Points, in no order, along strands that fork, close into loops and pass close to each other.
Points whose rows are less than 30 apart are linked; no others are. Some points are linked to none.
J_429: [ -3 -43   4  20 -19 -11   9  -7  18  15]
J_401: [ 10  -2  13  -6 -11  33  -5  18 -11   2]
J_559: [-14  14 -19  11 -15  16  -6 -20 -18  23]
J_605: [  7  29  16 -21  28 -22  18  22 -16 -13]
J_715: [  5  29  14  20 -23   2  10  18 -24  -9]
J_332: [  0 -50   0   6 -22 -12  18  -7  20   3]
J_4: [ 16  -4 -35  -7   0  19  -8 -18  -3  -2]
J_732: [  4  -8  11  -2  -8  35 -15  10   7  -1]
J_116: [ -4   1  -2   4 -34  24 -20   7  -5   6]
J_880: [  0   7 -35  -6   4  -9  -6 -28  -2   1]
J_333: [-15 -13   2   7 -18   2 -13 -15  17  -6]
J_126: [ 19  -8   7 -10   7  -6 -22  21  16   6]
J_598: [ -5 -15   1   8 -16 -12 -15  -8  22  -2]
J_803: [  3  17 -12  -8  15   3   2  -2 -15   9]
J_176: [ -6 -33  14  22  -7 -15   8  -6  20  21]
J_829: [-22  -8  -8  20 -13  19   0 -39   2  16]
J_825: [ -5  10 -41 -11  -2 -16  -7 -34   2 -11]
J_54: [  7  41  11  19  -1 -21  19   7 -29  -5]
J_664: [ -5 -21   4   3  35  19   9 -11  12  -5]
J_998: [-23 -18   0  18 -10  22   8 -34   8   4]
J_244: [-11  20   2 -22  33 -15   1  -1   1  -7]
J_748: [-19   2   8 -10  23 -17   2 -11  22 -20]
J_612: [ 10  18  11  10 -27   0   4  26 -20  -9]
J_579: [ 28  21   7  23   4  -2  21   6 -31  -2]
J_463: [ 21  27 -28   9 -14 -11  12  -2 -28 -12]
J_328: [ -5  20  -3   0 -29 -11 -17  16  -9   3]
J_741: [-16 -33   7 -12  19 -10  27  -5  17 -26]
J_478: [  7   6   9   0  -8  28   5  15 -24   6]
J_802: [  0   8   4  -9 -12   8 -17  13   1  -1]
J_983: [-15 -33   5  10 -28   0  11 -16  20 -13]
J_260: [  9  17  -2  -7  15   1  12   6 -21   5]
J_773: [ -2   5 -28  -7  18  -4  -3 -23   1   7]
J_226: [  5  14   9 -13  -9  -7  -8  26  -6  -6]
J_923: [ -9 -42   9 -14   9 -14  20   2  26 -24]
J_766: [  3   7   4   3 -35  20 -13  17 -14   8]
J_538: [ 16  -6  20   4   6  -3 -17  26   4  31]
J_281: [ 17   8 -34  -8  -8  14  -5  -8 -15   0]
J_623: [  0   9  -5   2 -24 -13 -26   8   4  12]
J_555: [  0  25   9 -24  27 -15  10  15 -12  -6]
J_671: [ 19  -5  11  -5   9  -8 -19  25  10  21]
J_348: [-10 -43   0   4 -33  -2  19 -14  19  -5]
J_842: [ -3 -19   6  -8  16 -20  -7   3  29 -21]
J_77: [-19  -2   5   2 -11  18 -10 -10   8  -3]
J_224: [ -1   2  -7   2   5  24  -4 -13 -10  16]
J_291: [ 13  -7 -22  -1  14  23  -5 -17  -1  10]
J_186: [-19 -20   4 -11  35 -11  29 -16  18 -20]
J_479: [ 21   1   7   2 -18  -7 -14  31  -7  19]
J_486: [  0  38   7  26 -16  -8  17   6 -30  -2]
J_578: [ 20   1  13  10 -12  -5 -14  32 -11  29]
J_26: [  8   2  18 -26  27   7  -7  19  10 -18]
J_546: [  3 -18   8   1 -12  23 -21   8  15  -4]
J_985: [-17  30  -2   2 -33  -4  -5  11 -20   2]
J_640: [-13   4   0   0   1  21  -6 -14  -3   8]
J_164: [ 16  10  14   6  -4  19  15  15 -31   3]
J_14: [-21 -25   5  10 -10  15  12 -23  14  -9]
J_784: [  9  35  16   8   3 -16  20  16 -24 -14]
J_157: [-11  -9  -5  -5  44 -16  15 -20  15 -10]
J_806: [-12  21  -6   3 -12  11  -1  -6 -21  19]
J_165: [ 19  17 -37  -2 -15  -2   4  -6 -23 -10]
J_934: [ 10  12   8   8 -33  10  -8  25 -17  -1]
J_87: [-17   6 -19  15 -11   9  -6 -40  -7  21]
J_277: [-20  24  -3   3 -22   5  -4   0 -21  10]
J_27: [  3   9  13 -21  18   5  -1  17   3  -9]
J_805: [-10  27 -10 -19  34 -27   4  -9  -6   2]
J_743: [-18 -25  28  22  -3 -16  10  -3  19  23]
J_64: [ 10 -17 -12   0  30  20   3 -17  11   2]
J_989: [ 10  14  17 -16   6  -1   4  27 -10 -13]
J_110: [ 28  30 -19  22  -5 -18  14  -1 -30  -2]
J_336: [ -3 -14  13  -7  27  19   1   0  15 -13]
J_916: [ -9   4 -11 -11  48 -25  12 -19  14 -11]
J_187: [ -3  -5   0   6 -18 -18 -25  -1  15  13]
J_468: [ -9  15 -11 -15  44 -31   6 -20  10  -5]
J_78: [  3 -14  15 -15  28   7  -3   9  23 -17]
J_257: [  5 -37   7   1  18 -23   2   7  28 -10]
J_439: [  3 -12   1   4 -25  14 -26   6  10   8]
J_505: [  8 -11  11  -9  12   1 -15  15  25  -8]
J_410: [  4 -50   4  -2   7 -12  12   5  27 -11]
J_170: [ -4  13 -15  -9  19  -1   0 -12  -7  12]

A fork is a point with three links, a tip a point with one. Leave the first point through the second and follow the links. Name the first fork or tip that comes.
J_226; J_989 -> J_78
J_77; J_640 -> J_291
J_186; J_741 -> J_842
J_281; J_165 -> J_110
J_468; J_805 -> J_605
J_715; J_486 -> J_784
J_825; J_880 -> J_260
J_439; J_546 -> J_164
J_126; J_671 -> J_479
J_26; J_27 -> J_802

A tip is a point with one link. Name the tips that can be reached along the links from each point below, in the order of the rows.
J_187 -> J_802, J_479, J_743, J_110
J_803 -> J_825, J_260
J_923 -> J_605, J_842
J_401 -> J_164, J_784

A piece is two or more points that can be reached from each other along the links. Count, over all rows, the pieces, the separate loops (a circle has one, a figure eight two, a Y none), the forks (points with three links) and the tips (points with one).
pieces -> 4
loops -> 0
forks -> 2
tips -> 10

Name the points in between on the shortest way along the links from the first point to the second, in order.
J_623; J_333 -> J_187 > J_598
J_410; J_468 -> J_923 > J_741 > J_186 > J_157 > J_916
J_336; J_640 -> J_664 > J_64 > J_291 > J_224
